Each row is a point on a tangle of strands that fork, close into loops and nearly touch. The rows are in no order.
(in the rows, 100 means zero)
Points whose rows are less than 86.1 apart are linked; no others are. Some points are linked to none.
ravus: 107 147 72 162 108 93 121 92 76 100 119 90 109 101 99 117 95 139 96 62
 123 47 92 98 95 108 60 52 133 97 83 112 84 68
lup: 110 120 177 104 88 55 86 112 120 85 100 119 110 97 91 106 91 112 85 127
 82 77 105 114 96 50 112 84 119 87 115 102 88 126
vot: 88 113 86 160 131 118 84 94 85 80 95 100 93 87 95 104 103 129 70 73 130
 70 56 99 100 129 28 62 134 103 84 88 95 93
suf: 111 75 93 77 108 112 93 70 94 91 67 113 91 117 107 106 91 78 70 87 118
 176 85 91 91 120 111 155 103 106 99 72 127 108
Sud: 81 79 70 65 102 142 115 117 88 138 108 78 93 81 148 54 102 95 131 122
 122 141 126 81 109 137 104 90 62 105 84 103 91 103
zalig: 84 120 103 112 108 141 94 125 132 121 119 107 103 74 144 58 134 102 140
 151 99 75 158 119 101 107 76 85 89 98 125 112 85 132
guku: 118 152 72 158 117 85 132 78 83 112 121 99 118 118 86 127 75 126 104 65
 103 38 105 110 93 98 73 60 137 98 98 115 90 75
zapa: 107 126 29 116 118 97 143 89 101 132 128 90 111 116 92 106 98 115 140 66
 85 55 146 101 99 101 105 106 90 99 97 126 96 62
fif: 101 121 68 160 117 107 104 93 75 85 102 88 98 95 102 112 104 138 88 62
 125 56 63 93 100 130 52 54 121 94 78 100 90 65
bopa: 107 99 36 54 103 104 115 92 108 145 91 93 101 124 92 74 103 83 129 92 92
 87 138 94 82 118 136 152 77 96 106 121 109 96
Dad: 97 96 74 65 69 62 129 97 71 106 92 68 95 116 110 77 70 85 101 95 106 147
 107 72 90 85 161 118 83 104 67 119 82 93
bisul: 111 121 83 89 105 88 94 59 106 89 50 122 89 125 94 97 96 76 90 86 121
 126 66 98 83 128 110 171 110 109 130 90 127 119
Dok: 90 121 110 140 115 122 66 87 115 88 80 126 99 99 92 83 112 109 99 115
 142 113 84 125 58 128 39 153 114 99 103 93 114 141
gatum: 82 130 96 143 106 101 97 125 88 84 124 102 98 71 127 76 101 127 82 102
 130 81 120 96 114 86 47 55 102 106 77 116 74 107
vimo: 108 119 157 108 80 68 83 81 88 73 74 121 93 114 99 104 79 82 67 108 103
 132 74 98 80 73 114 107 132 99 106 77 98 142
Zuzi: 100 118 67 105 108 107 101 67 104 116 78 104 87 117 98 76 84 82 107 103
 140 142 123 107 67 132 92 187 93 111 85 99 119 135
Pofim: 92 95 129 103 87 128 85 119 112 98 101 117 94 95 131 67 107 100 104 147
 124 149 140 119 77 96 75 113 93 96 89 107 82 156
piba: 111 110 33 131 122 110 129 75 66 96 100 85 90 134 92 122 91 101 109 38
 113 78 77 71 110 138 84 117 106 122 90 92 105 56
Rik: 91 121 110 112 90 70 120 104 84 88 114 91 106 102 109 94 75 108 96 95
 100 98 122 84 108 66 115 81 96 104 79 117 80 98
nafa: 105 93 101 131 137 125 97 88 100 109 119 115 106 126 80 128 96 76 91 74
 91 90 126 100 107 106 68 118 107 109 101 95 118 86
tad: 98 46 103 60 99 136 73 92 118 106 78 111 96 97 100 108 128 80 88 120 92
 166 76 118 84 126 111 130 95 94 111 70 131 107
divav: 100 53 106 69 98 138 86 112 109 115 112 95 104 96 96 110 118 84 105 105
 84 119 105 97 109 120 99 94 79 96 99 89 117 90
Mir: 96 96 77 70 69 55 141 106 73 101 102 69 101 117 105 82 76 93 113 113 95
 123 125 80 106 70 171 103 75 104 79 137 74 76
Sobe: 121 155 93 104 63 41 114 79 78 77 64 82 102 92 94 96 104 111 88 82 107
 52 21 81 96 107 131 67 122 99 115 106 78 92
zosa: 105 87 78 85 104 97 112 70 71 91 71 91 91 124 112 102 74 78 73 71 118
 167 84 71 101 113 125 145 105 115 79 81 113 99
lumas: 100 83 80 79 117 136 125 115 108 140 129 95 105 113 130 86 101 79 132
 131 94 129 182 102 119 103 115 102 75 114 94 121 90 99
gopam: 100 124 106 143 120 109 68 81 122 90 74 126 99 107 81 98 123 112 90 107
 132 80 71 125 65 132 50 126 121 89 117 95 118 132
Tep: 99 138 50 91 73 59 120 109 82 94 100 78 104 65 124 66 122 132 117 86 110
 62 78 82 96 107 125 79 76 82 88 132 71 90
gage: 83 62 119 113 122 154 66 112 118 114 119 124 100 89 83 121 119 83 98 103
 85 99 100 119 108 117 52 98 98 100 102 87 129 99
razos: 102 112 134 127 80 63 93 109 69 59 103 92 106 95 101 115 102 122 83 77
 106 67 50 76 115 77 102 53 107 107 97 86 94 75
vepo: 93 127 85 71 80 81 97 98 119 103 80 93 95 85 106 55 111 116 109 113 109
 88 105 95 80 116 116 114 86 83 102 113 88 130
buzem: 101 74 130 90 90 129 74 103 105 102 91 112 98 98 116 76 108 95 96 145
 126 181 112 122 62 111 80 144 92 96 85 92 98 149
bupa: 90 135 111 120 84 77 100 78 96 97 75 117 92 121 96 79 65 79 98 112 127
 133 109 122 58 89 94 155 111 101 96 104 109 158
kur: 106 126 116 94 86 71 77 82 120 79 54 107 96 97 86 89 118 103 84 99 106
 75 51 102 82 121 102 115 120 82 129 86 108 128
goze: 116 157 94 100 68 33 121 82 97 95 82 89 108 98 79 96 98 111 106 92 88 36
 65 98 91 84 131 78 119 91 118 121 82 88
zuri: 110 106 114 108 110 85 114 85 98 105 113 102 113 130 76 134 76 91 105 79
 77 67 118 97 114 72 124 106 110 106 113 97 108 76
fara: 84 90 96 104 109 124 76 106 134 100 105 107 109 74 74 116 134 118 103
 100 83 35 66 112 103 130 69 71 105 83 129 96 122 99
Dafup: 92 98 96 82 80 102 113 132 100 96 124 83 113 68 128 82 121 115 123 125
 102 81 123 91 126 96 122 60 66 101 101 120 81 82
Lirid: 103 69 145 95 104 102 68 95 121 69 85 128 95 95 87 137 124 81 72 98 75
 104 60 105 103 95 96 101 119 87 132 69 126 105
Suke: 92 121 94 110 100 91 88 87 89 80 74 89 90 86 104 80 94 114 79 81 128 104
 55 80 96 124 84 102 105 100 86 88 100 113
Talil: 107 98 129 122 118 93 123 100 91 111 125 112 98 130 95 119 50 75 90 109
 87 139 154 113 99 49 107 108 108 109 82 106 97 111
vul: 65 64 132 68 73 123 69 127 128 101 104 103 99 49 85 113 134 105 106 129
 84 75 64 111 106 113 85 69 104 81 122 86 125 119
fesub: 90 118 107 125 113 139 86 122 131 112 122 122 103 83 117 75 122 109 119
 130 104 76 153 118 98 102 57 87 97 99 110 116 92 124
rumov: 108 87 119 86 90 104 89 97 104 109 89 112 94 119 104 87 96 85 93 130 110
 166 125 114 62 102 114 146 97 94 90 98 101 140
Sez: 99 88 95 120 136 128 90 86 90 105 104 113 93 114 92 117 93 73 83 75 111
 121 122 96 94 124 67 136 97 106 92 85 120 100
res: 103 95 105 85 87 89 110 88 115 117 93 112 96 135 90 93 85 71 104 126 88
 152 146 120 66 83 133 153 95 89 99 117 103 133
mep: 108 110 154 119 95 87 89 95 83 87 98 121 92 118 106 109 72 82 63 109 102
 139 97 104 82 61 96 109 127 101 84 87 97 138
koson: 109 159 19 92 88 66 136 84 114 133 94 90 102 97 101 82 104 117 136 85 83
 52 113 109 75 107 125 109 98 79 107 144 86 95
nak: 52 81 99 68 74 111 84 128 121 107 103 91 103 37 96 90 138 125 118 122 97
 56 53 99 109 129 89 58 90 80 115 98 115 112
doki: 95 71 57 84 93 116 105 102 70 91 99 72 91 103 111 101 101 102 109 59 110
 108 80 61 115 128 112 104 72 112 69 89 109 57
zub: 113 79 132 66 85 82 100 110 110 99 103 94 106 104 100 101 108 91 90 121
 80 121 123 100 104 82 136 91 91 92 99 107 89 101
vano: 72 56 141 85 85 132 57 114 131 91 102 122 94 62 85 121 131 98 92 128 82
 105 59 123 94 109 73 98 112 83 118 73 126 133
labo: 123 149 62 126 110 69 133 60 105 125 89 104 118 137 59 128 69 85 115 71
 76 33 90 121 87 90 119 105 133 104 141 114 112 82
sero: 99 81 93 138 131 135 97 99 91 96 127 100 104 114 87 126 101 99 97 60 92
 76 103 85 120 117 62 91 99 115 86 90 112 61
kodab: 114 85 140 129 117 109 109 112 72 91 140 94 103 119 92 149 70 105 99 73
 93 100 128 98 136 57 91 77 109 127 76 89 89 59
bili: 95 66 130 79 89 105 63 100 131 82 79 115 97 84 84 119 131 78 87 113 81
 98 67 117 89 111 101 116 104 79 131 75 128 118
foput: 108 119 32 78 77 70 119 106 72 99 92 65 96 81 116 78 117 131 122 67 111
 67 62 73 97 119 132 94 72 95 82 119 86 68
Zise: 101 108 43 124 116 106 145 91 84 121 138 84 103 131 93 107 70 97 125 60
 95 81 152 93 108 96 100 115 83 116 77 116 100 64
rata: 98 148 110 166 115 103 89 91 90 96 90 121 84 104 98 76 86 111 73 99 145
 98 98 118 66 106 30 112 137 104 88 99 91 148
dufal: 121 171 64 111 73 55 129 56 90 106 56 98 103 123 72 88 50 72 104 85 88
 71 60 120 75 92 123 109 132 110 130 112 98 119
Dazor: 114 101 22 63 91 88 109 92 76 99 74 62 85 97 100 89 116 122 125 57 108
 70 42 69 106 132 128 118 76 106 92 100 106 56
dup: 97 116 101 128 116 108 74 74 103 82 67 113 92 98 103 78 97 102 88 109
 154 137 70 111 73 139 55 172 111 112 93 82 121 133
fepoz: 120 92 180 86 86 67 77 107 124 85 93 121 104 97 87 114 113 95 82 135 71
 98 102 124 87 61 118 99 118 76 123 90 97 122
bitip: 106 88 112 96 102 76 137 106 88 113 123 86 105 131 98 114 53 86 106 114
 80 146 148 105 109 50 140 96 96 111 82 120 85 86
vodi: 102 105 137 90 101 61 129 116 100 102 112 93 116 113 79 131 52 105 119
 117 72 93 142 121 118 32 150 92 106 104 119 119 70 73
susu: 129 156 72 101 78 49 130 61 93 107 65 102 112 133 59 111 64 73 110 89 72
 46 66 113 89 81 136 105 130 111 140 112 101 96
kelod: 108 104 73 95 98 88 115 79 81 89 90 90 94 134 86 116 91 85 101 54 97 86
 75 61 109 106 125 116 102 112 106 91 107 71
runos: 110 114 116 105 119 91 106 107 136 112 115 114 117 105 82 108 110 113
 121 106 71 44 145 119 107 88 103 102 102 93 129 114 98 97
sika: 75 162 67 116 81 57 134 109 101 87 102 90 103 77 138 53 81 112 116 124
 105 91 139 96 99 64 129 78 96 90 87 137 65 118
murag: 112 106 180 100 93 58 92 123 102 85 112 105 109 89 99 122 84 118 87 122
 89 89 108 110 116 36 121 68 115 97 106 106 75 102
Kem: 108 109 61 76 103 95 95 85 121 116 81 95 102 108 83 88 118 99 109 82 98
 68 89 99 86 130 111 134 92 85 119 100 116 99
mupu: 115 53 146 50 82 86 95 114 105 101 102 90 105 97 91 110 127 93 71 129 69
 153 88 112 102 80 138 75 94 90 101 87 91 97
vazi: 106 103 117 97 123 122 106 118 137 118 131 115 113 101 97 105 103 109
 124 123 79 70 172 123 124 81 102 100 89 99 121 119 93 93
Kag: 104 110 88 119 108 88 93 87 106 82 94 92 103 100 77 121 119 116 95 67 93
 40 51 88 113 119 89 72 115 93 123 91 109 73
Gigop: 101 95 68 82 109 109 134 103 112 132 122 96 104 122 106 85 79 79 129 116
 81 114 175 102 103 93 135 126 78 103 95 132 94 98
gata: 104 148 106 118 98 76 90 72 103 76 50 97 91 97 97 77 92 115 80 92 130 94
 38 97 81 125 91 104 125 96 111 90 100 138
Zul: 102 45 106 98 93 123 100 114 62 82 119 79 94 108 110 125 98 93 83 83 96
 160 88 80 123 99 104 74 83 121 63 83 103 60
zarun: 79 86 140 72 64 84 78 131 110 77 91 93 105 55 119 79 126 115 89 130 106
 92 73 94 105 86 103 51 87 81 101 108 91 120
Gora: 118 76 121 120 124 105 122 99 71 100 133 98 104 139 90 155 59 87 100 68
 82 118 133 94 127 60 114 106 110 132 85 87 98 61
Bevi: 108 121 91 102 88 70 107 79 74 75 74 89 94 112 99 104 84 100 90 65 114
 95 50 69 103 104 113 95 113 112 100 90 95 93
Nur: 95 103 113 87 87 90 108 120 101 94 116 92 104 90 118 82 99 106 99 114
 102 103 130 90 116 85 124 77 79 99 86 122 82 99
Kefig: 74 84 97 64 77 110 96 131 123 115 110 91 108 50 111 81 136 115 130 130
 88 43 88 102 118 115 104 53 77 81 129 108 102 92
Linat: 132 52 159 71 107 102 96 118 116 100 126 106 110 102 82 138 121 93 76
 121 60 148 103 131 121 56 126 68 105 101 105 80 88 83
voni: 101 65 102 80 107 132 73 71 110 86 69 125 90 96 102 111 112 79 77 111
 113 176 72 112 82 129 95 163 100 100 113 68 135 114
Fubir: 70 59 94 108 125 158 69 103 123 109 106 123 98 78 73 132 119 89 104 93
 86 78 71 109 109 147 50 110 103 99 117 81 139 100
podo: 92 151 88 122 91 64 124 90 98 102 103 101 102 108 95 81 72 107 103 91
 103 75 114 100 86 77 101 94 109 99 93 117 86 118
bilo: 80 116 44 73 92 117 110 117 102 129 107 79 103 52 143 58 126 126 136 111
 111 67 96 91 97 137 96 74 63 85 106 113 92 93
zat: 111 79 88 67 101 103 108 109 114 117 110 88 112 113 83 112 117 96 123 83
 71 54 118 92 116 102 125 105 79 100 116 107 106 59
zet: 91 119 129 149 115 102 86 121 96 82 123 104 103 81 102 105 103 133 76 92
 109 63 93 100 118 74 47 47 113 101 92 106 84 99
renod: 127 103 130 110 106 98 101 65 72 66 81 149 94 127 104 145 74 65 61 74 95
 135 62 82 107 83 91 109 130 122 129 67 115 112
Gakol: 75 109 68 116 113 122 88 106 104 104 99 91 97 65 102 81 110 132 102 93
 120 73 74 93 98 142 53 72 95 91 86 97 100 100
zogav: 83 63 107 57 77 112 65 102 137 99 67 109 99 79 81 103 136 89 105 123 92
 95 56 116 80 131 106 134 105 79 137 77 131 122
Palop: 86 59 93 88 93 144 111 129 75 113 130 79 99 84 130 89 109 96 118 107 112
 131 122 87 133 111 92 56 65 119 67 108 92 71
dib: 117 78 159 75 101 87 79 119 139 106 102 116 112 94 79 124 126 99 100 126
 63 66 120 130 106 74 112 102 106 79 139 95 103 102
gikop: 98 76 69 63 107 126 98 95 101 132 78 88 95 104 116 73 95 88 105 108 117
 143 112 90 84 142 113 151 70 100 88 93 117 110
naso: 96 113 50 124 132 119 100 76 97 117 88 102 90 102 101 70 88 102 98 92
 143 122 114 103 77 154 60 163 96 110 80 94 120 114
Nodat: 97 123 113 137 109 104 91 77 94 96 98 129 90 125 88 100 82 72 92 106 129
 130 119 120 61 99 69 163 113 106 96 91 117 142
Fubil: 106 125 36 72 104 90 110 77 108 131 80 90 96 119 85 76 100 88 117 74 100
 80 108 90 79 118 129 157 93 96 104 117 113 101
pava: 77 118 67 89 97 122 104 118 121 126 116 97 105 56 130 67 141 121 137 126
 97 49 103 100 108 123 92 58 72 86 121 112 97 98
tisup: 91 95 88 48 77 89 99 113 101 117 79 90 100 86 124 57 113 107 109 128 112
 120 108 88 88 116 133 107 74 86 96 111 93 121
guv: 109 134 83 71 71 40 115 100 107 97 85 88 107 86 86 81 123 117 108 98 88
 39 82 94 94 92 142 92 99 75 115 124 82 85
Korog: 93 93 127 143 119 128 86 134 104 87 137 104 104 74 105 114 106 125 96 95
 100 55 108 106 140 75 44 43 100 108 88 108 88 82
Pid: 115 68 134 111 117 140 91 118 95 112 131 117 87 111 110 103 100 87 70
 123 105 177 138 119 103 78 74 88 100 112 63 98 93 123
losum: 71 155 67 134 93 74 129 106 97 88 112 92 93 83 138 53 66 104 105 125 115
 109 156 111 93 64 95 88 107 101 80 126 71 133
pilad: 88 68 111 81 92 132 100 131 99 116 131 85 108 70 126 89 120 103 127 127
 98 96 123 99 135 98 103 46 71 103 100 116 93 79
Defig: 112 67 110 93 114 120 100 98 90 109 110 104 101 126 95 113 94 76 78 93
 87 161 127 98 97 90 113 114 95 109 80 91 105 97
bem: 110 100 154 85 72 56 87 87 83 68 71 105 98 103 103 110 91 84 60 101 92
 129 57 82 94 69 134 88 123 97 110 78 91 115
defe: 88 71 145 85 76 89 69 124 107 70 99 91 100 69 100 103 119 107 76 112 91
 105 68 98 111 85 106 57 101 86 95 88 100 103
Saz: 99 107 65 115 120 113 87 76 114 83 69 100 96 95 81 115 115 115 91 70 116
 58 30 95 97 152 72 90 125 83 119 93 114 88
nama: 111 77 108 80 122 132 115 115 113 134 138 99 114 110 109 110 100 93 135
 131 81 107 178 115 140 82 118 89 78 114 106 122 85 82
milas: 100 121 110 71 76 56 92 109 118 89 83 95 105 81 106 67 120 114 100 117
 95 69 96 97 94 94 125 91 91 76 111 116 85 113
Tav: 112 82 157 106 105 93 84 93 92 68 98 114 98 107 98 142 102 85 67 85 80
 110 71 88 115 69 101 78 118 102 114 68 104 93
dol: 129 64 135 70 110 114 106 121 114 128 132 103 108 112 104 112 114 98 102
 146 71 170 147 122 120 68 118 73 83 109 99 106 82 103
tazu: 121 66 131 69 122 113 111 121 120 134 135 103 115 113 96 121 109 101 120
 133 72 133 166 127 136 68 127 84 86 111 108 116 80 83
vuga: 78 149 76 136 98 93 113 122 90 86 118 94 96 66 145 59 98 123 98 119 128
 92 141 99 109 84 75 65 104 105 76 127 65 122
bikub: 102 150 39 123 107 90 118 90 96 113 104 85 102 84 115 80 106 140 111 77
 121 68 105 97 83 127 75 81 107 84 82 121 82 96
mipip: 104 63 117 113 104 117 98 96 65 67 108 96 92 114 108 135 91 93 73 67 97
 146 74 69 120 92 92 83 107 121 77 72 102 67
debem: 101 119 84 98 106 103 81 84 129 113 81 113 104 116 82 86 121 98 113 105
 106 80 101 118 69 129 97 148 96 84 121 98 117 123
gazu: 106 95 135 70 102 79 93 115 142 107 103 99 120 96 84 107 122 109 113 121
 68 45 132 118 114 84 123 94 99 82 138 108 95 87
murez: 94 82 77 88 99 110 89 97 88 89 87 78 99 90 106 94 104 103 93 79 111 105
 67 75 108 129 100 106 85 103 82 82 110 86
tari: 119 49 165 86 109 126 73 122 128 108 128 120 105 89 87 133 121 92 87 126
 69 126 108 131 118 66 94 69 103 95 101 86 105 99
kitu: 93 90 77 91 72 98 109 129 83 92 120 81 110 72 117 88 124 125 123 93 102
 64 86 84 124 109 117 60 60 96 92 113 95 62
vol: 72 41 101 81 87 151 97 124 76 118 127 81 93 76 120 104 110 96 110 114
 108 151 89 92 132 117 87 52 76 112 71 94 103 83
nuni: 113 92 111 109 112 86 129 88 85 107 116 96 110 149 72 154 56 86 113 69
 70 90 133 101 121 60 134 118 106 122 111 96 104 53
telil: 103 136 126 108 72 65 93 69 103 83 58 118 94 122 91 83 82 78 98 117 125
 138 75 116 59 98 109 164 122 103 112 97 103 163
doku: 94 87 128 118 118 122 66 110 144 97 108 121 105 91 67 117 135 106 103
 109 79 44 86 126 94 115 59 89 108 79 137 94 125 109
Rito: 110 105 34 75 109 101 106 83 100 109 80 75 96 99 90 94 122 114 114 61 99
 60 57 82 97 143 104 112 92 94 110 99 111 70
busoz: 101 61 121 108 114 137 83 109 89 100 113 106 95 101 109 109 100 86 75 99
 100 158 114 101 105 95 76 93 97 107 64 83 100 108
lizep: 87 83 98 41 76 102 106 124 103 128 89 83 99 83 146 49 116 97 118 157 107
 150 117 97 95 119 135 88 68 93 104 109 83 124
rapo: 113 98 123 119 104 96 104 78 54 65 93 113 94 123 110 135 71 83 66 69 106
 138 69 65 106 84 93 93 123 126 90 69 104 95
tubib: 72 87 65 127 133 135 80 88 106 84 80 105 90 68 86 111 103 120 86 82 121
 81 29 95 102 158 45 98 124 101 99 86 123 100
lim: 90 96 72 105 105 107 132 107 77 105 124 80 90 114 122 82 69 92 107 93
 114 127 155 81 109 98 106 101 86 115 61 118 87 97
Lefi: 103 95 131 70 73 62 82 89 99 72 57 94 90 93 103 86 109 94 70 101 102 123
 57 84 92 96 133 104 108 81 102 81 96 117
ruduv: 95 79 147 119 111 113 77 127 120 79 133 104 110 78 84 139 113 123 101 95
 79 53 81 112 139 76 73 47 105 96 104 96 104 71
zal: 111 84 101 56 84 72 93 79 98 83 55 95 89 107 101 96 103 83 77 88 99 127
 58 77 94 114 136 133 112 96 117 80 109 106
gokem: 96 77 145 108 101 100 73 121 122 78 114 103 104 75 87 123 116 108 86 104
 80 67 77 105 119 82 83 61 104 88 110 89 109 99
fere: 112 72 152 123 120 140 58 110 131 101 122 140 99 99 85 137 123 81 88 119
 86 103 113 139 99 88 55 116 108 92 107 88 119 114
zuf: 109 102 164 140 123 102 96 113 82 90 133 110 104 109 97 147 60 107 81 86
 93 98 118 102 127 42 80 70 121 120 82 86 86 85
mem: 55 108 68 108 100 131 85 120 105 113 101 92 97 34 125 62 108 139 106 119
 131 78 67 102 94 144 42 62 97 97 88 100 101 116
Kedo: 91 82 125 100 100 101 68 87 97 60 67 119 85 84 106 109 95 91 63 86 114
 138 36 88 103 109 76 102 118 101 105 61 114 118
Fizab: 94 96 80 131 132 120 104 85 67 94 102 101 90 120 98 107 78 82 80 61 124
 126 109 77 107 122 64 125 103 122 71 78 110 91
ger: 106 93 58 131 131 126 108 85 84 92 111 92 99 124 83 124 105 99 106 46
 102 68 86 77 114 135 74 100 100 114 96 90 113 55
Danu: 114 69 50 83 79 97 116 106 58 90 98 70 85 129 110 115 111 102 117 58 99
 96 77 60 119 115 141 113 70 116 81 98 111 35
bir: 106 98 121 82 89 67 114 95 118 117 93 111 104 129 80 101 80 73 106 125
 71 118 143 119 83 63 142 133 102 86 110 119 100 119
Papu: 90 101 120 124 112 114 66 90 95 73 68 118 81 87 109 92 92 100 67 99 135
 145 60 99 84 119 51 129 120 104 86 71 115 133
Rukeb: 116 148 63 138 104 73 141 76 90 113 114 90 116 126 76 124 66 115 121 69
 84 38 107 114 96 84 109 85 122 103 115 113 92 66
sini: 118 50 150 101 128 143 79 125 113 107 137 112 108 94 82 149 108 96 99
 101 74 105 118 125 144 70 79 68 98 108 92 90 100 71
penor: 101 88 93 69 88 67 138 108 96 114 107 84 108 119 100 94 72 87 118 124 78
 133 145 98 107 60 163 98 86 102 91 135 80 85
buz: 103 77 100 47 80 97 78 100 131 113 64 100 103 94 93 79 130 95 110 122 98
 99 82 102 76 128 121 144 87 81 131 88 119 118
nomo: 106 114 139 134 109 99 84 89 101 90 99 131 96 123 88 113 87 80 82 103
 104 117 111 112 74 82 75 130 120 100 103 88 115 140
vuna: 111 96 80 40 82 74 89 83 119 103 42 94 91 104 95 73 119 86 99 103 105
 107 65 92 82 121 140 163 105 94 121 89 116 114
dep: 72 98 130 80 69 106 78 139 117 90 102 100 102 46 138 59 129 117 106 154
 107 88 93 105 108 97 95 46 84 85 109 111 86 132
Mimar: 110 55 92 57 71 93 113 121 68 98 103 69 104 108 112 99 110 100 100 97
 100 146 94 72 114 100 147 87 71 105 76 101 88 70
Vutat: 99 116 117 110 106 76 127 117 95 98 131 90 111 109 92 127 64 118 127 93
 88 70 147 107 134 46 135 84 96 112 104 121 75 64
Duri: 78 136 82 109 98 123 102 119 116 105 112 100 97 74 157 42 113 105 127
 150 117 99 154 106 91 106 94 93 91 104 100 116 76 142
leko: 94 122 103 161 133 109 91 93 74 90 97 112 88 104 97 99 84 107 62 74 137
 91 84 91 89 110 30 96 132 110 81 88 97 116
dek: 110 120 112 120 104 78 102 90 99 91 104 97 112 115 81 120 93 108 97 75
 90 52 87 90 107 89 106 83 112 99 114 97 102 79
sizim: 112 32 110 59 107 141 88 95 112 118 106 113 103 110 84 125 137 68 78 119
 66 169 94 127 93 106 119 108 91 100 113 72 124 92
vomo: 117 95 62 90 77 70 129 96 58 89 93 76 89 136 95 116 96 98 115 61 90 81
 80 62 110 96 154 115 94 118 88 99 100 44
narup: 110 102 123 124 113 94 123 120 85 93 141 92 107 117 90 145 78 126 121 76
 91 67 135 103 138 64 113 79 98 123 92 106 87 42
Dit: 109 82 57 43 96 114 123 107 116 142 107 92 106 119 107 78 109 81 136 115
 80 93 157 93 99 110 146 123 69 96 111 131 100 85
Ran: 81 95 51 125 138 137 85 92 98 109 88 97 93 81 94 90 99 122 97 84 126 86
 71 99 94 165 39 114 102 101 90 84 113 96
kefi: 102 99 80 83 87 81 115 87 68 94 84 77 95 118 107 91 74 86 92 77 112 137
 94 63 93 96 141 116 92 109 69 102 94 96
vadi: 111 90 137 115 115 110 110 119 100 112 131 113 94 122 108 114 73 90 83
 128 97 160 159 124 102 51 97 98 111 109 74 111 85 123
Dumid: 102 55 124 123 132 142 85 111 106 98 135 105 108 102 80 150 106 96 102
 74 76 78 106 105 138 95 65 80 100 114 97 87 118 55
zedep: 104 104 143 84 93 56 117 109 116 104 101 102 105 108 86 108 68 91 107
 130 68 99 145 120 99 42 146 108 110 90 118 120 83 99
fezuz: 88 113 117 102 91 108 97 120 116 99 113 107 94 94 136 63 104 105 113 151
 108 121 154 109 95 85 98 93 94 96 98 120 77 148
foto: 90 32 110 86 92 146 92 121 69 98 128 83 96 85 109 119 110 95 85 105 94
 172 78 95 125 99 95 51 87 117 60 82 98 75
Lamel: 79 73 99 62 88 140 105 127 101 139 100 88 94 82 146 57 117 91 126 156
 111 161 123 97 105 123 108 77 65 100 101 105 87 120
nedu: 120 94 168 106 89 73 93 104 75 67 101 105 101 103 107 133 79 95 55 99 87
 128 66 86 108 53 118 66 123 113 94 70 90 94
zanut: 105 89 105 111 110 103 114 86 82 108 107 104 97 137 96 117 67 68 82 86
 99 147 132 94 90 83 113 125 107 110 77 95 104 108
vugi: 104 143 144 109 68 55 81 84 106 75 58 118 96 102 92 76 85 93 89 120 111
 111 74 111 64 80 110 124 126 90 117 98 92 161
gid: 102 118 33 124 137 133 98 80 101 131 88 98 97 84 105 68 105 124 105 87
 135 89 95 107 79 172 47 133 101 100 86 94 109 99
Zimal: 109 141 31 104 111 92 139 88 126 140 117 96 109 107 92 91 100 112 138 86
 72 42 152 108 96 96 113 112 95 86 115 137 94 80
pamos: 107 120 32 128 95 87 143 78 43 97 105 74 86 134 100 111 69 100 114 44
 112 88 85 69 104 108 112 112 101 130 69 101 102 59
Sikir: 107 113 125 98 86 86 69 88 137 85 66 118 105 103 78 87 129 98 105 119
 109 81 79 122 64 117 94 146 104 76 137 94 113 137
kat: 99 170 67 115 76 50 126 70 90 113 76 91 97 104 89 68 57 94 108 92 101 87
 84 107 77 83 115 98 114 96 101 118 86 120
Faza: 99 113 52 133 103 96 144 90 58 101 126 80 89 129 96 108 65 99 118 56 103
 90 126 81 109 92 106 104 93 125 65 106 97 59
Lem: 89 95 124 130 116 120 54 96 130 84 82 131 98 94 74 114 131 102 89 110
 102 75 64 124 77 120 47 117 115 87 131 86 125 132
gadak: 97 120 114 144 122 118 82 109 128 109 119 128 102 101 94 89 117 115 105
 116 105 64 138 125 85 103 44 105 106 89 109 110 99 126
ret: 88 99 57 71 98 125 113 111 92 122 110 81 97 80 131 63 109 106 122 102
 115 98 123 80 105 132 105 95 59 103 84 110 94 91
Dosuf: 87 153 63 93 68 52 132 107 88 89 98 84 105 67 132 58 98 121 113 107 109
 88 109 83 98 89 134 82 82 91 87 137 66 106
miza: 73 75 76 88 109 142 83 109 118 122 107 95 103 75 78 108 125 104 120 98
 88 55 76 104 108 141 67 85 88 94 117 93 127 87
mito: 113 106 129 104 107 96 81 70 91 65 67 140 91 111 98 121 96 79 65 88 111
 133 53 94 96 109 81 123 124 103 129 71 120 124

How many points has the smallest loop of links through each point below? Write none if it is on no loop.
mep | 7
busoz | 6
zogav | 10
vot | none
doki | 7
suf | none

A piece is two or more points that can be reached from each other along the links. Count, over all rows, the pieces, the separate loops (a circle has one, a figure eight two, a Y none), the forks (points with three links) and the tips (points with one).
pieces | 5
loops | 4
forks | 12
tips | 14

Name the points in between on the shortest way along the links from the first point to the second, in order.
zalig, zedep | Duri fezuz Pofim buzem rumov res bir
guv, vano | milas vepo tisup lizep Lamel Sud ret bilo pava Kefig nak vul
susu, foto | dufal kat podo Rik Nur Dafup pilad Palop vol
debem, gazu | Kem Fubil bopa Dit Gigop lumas nama vazi runos
zet, gata | gatum vuga losum sika Dosuf Tep foput Dazor Rito Kem debem Sikir kur
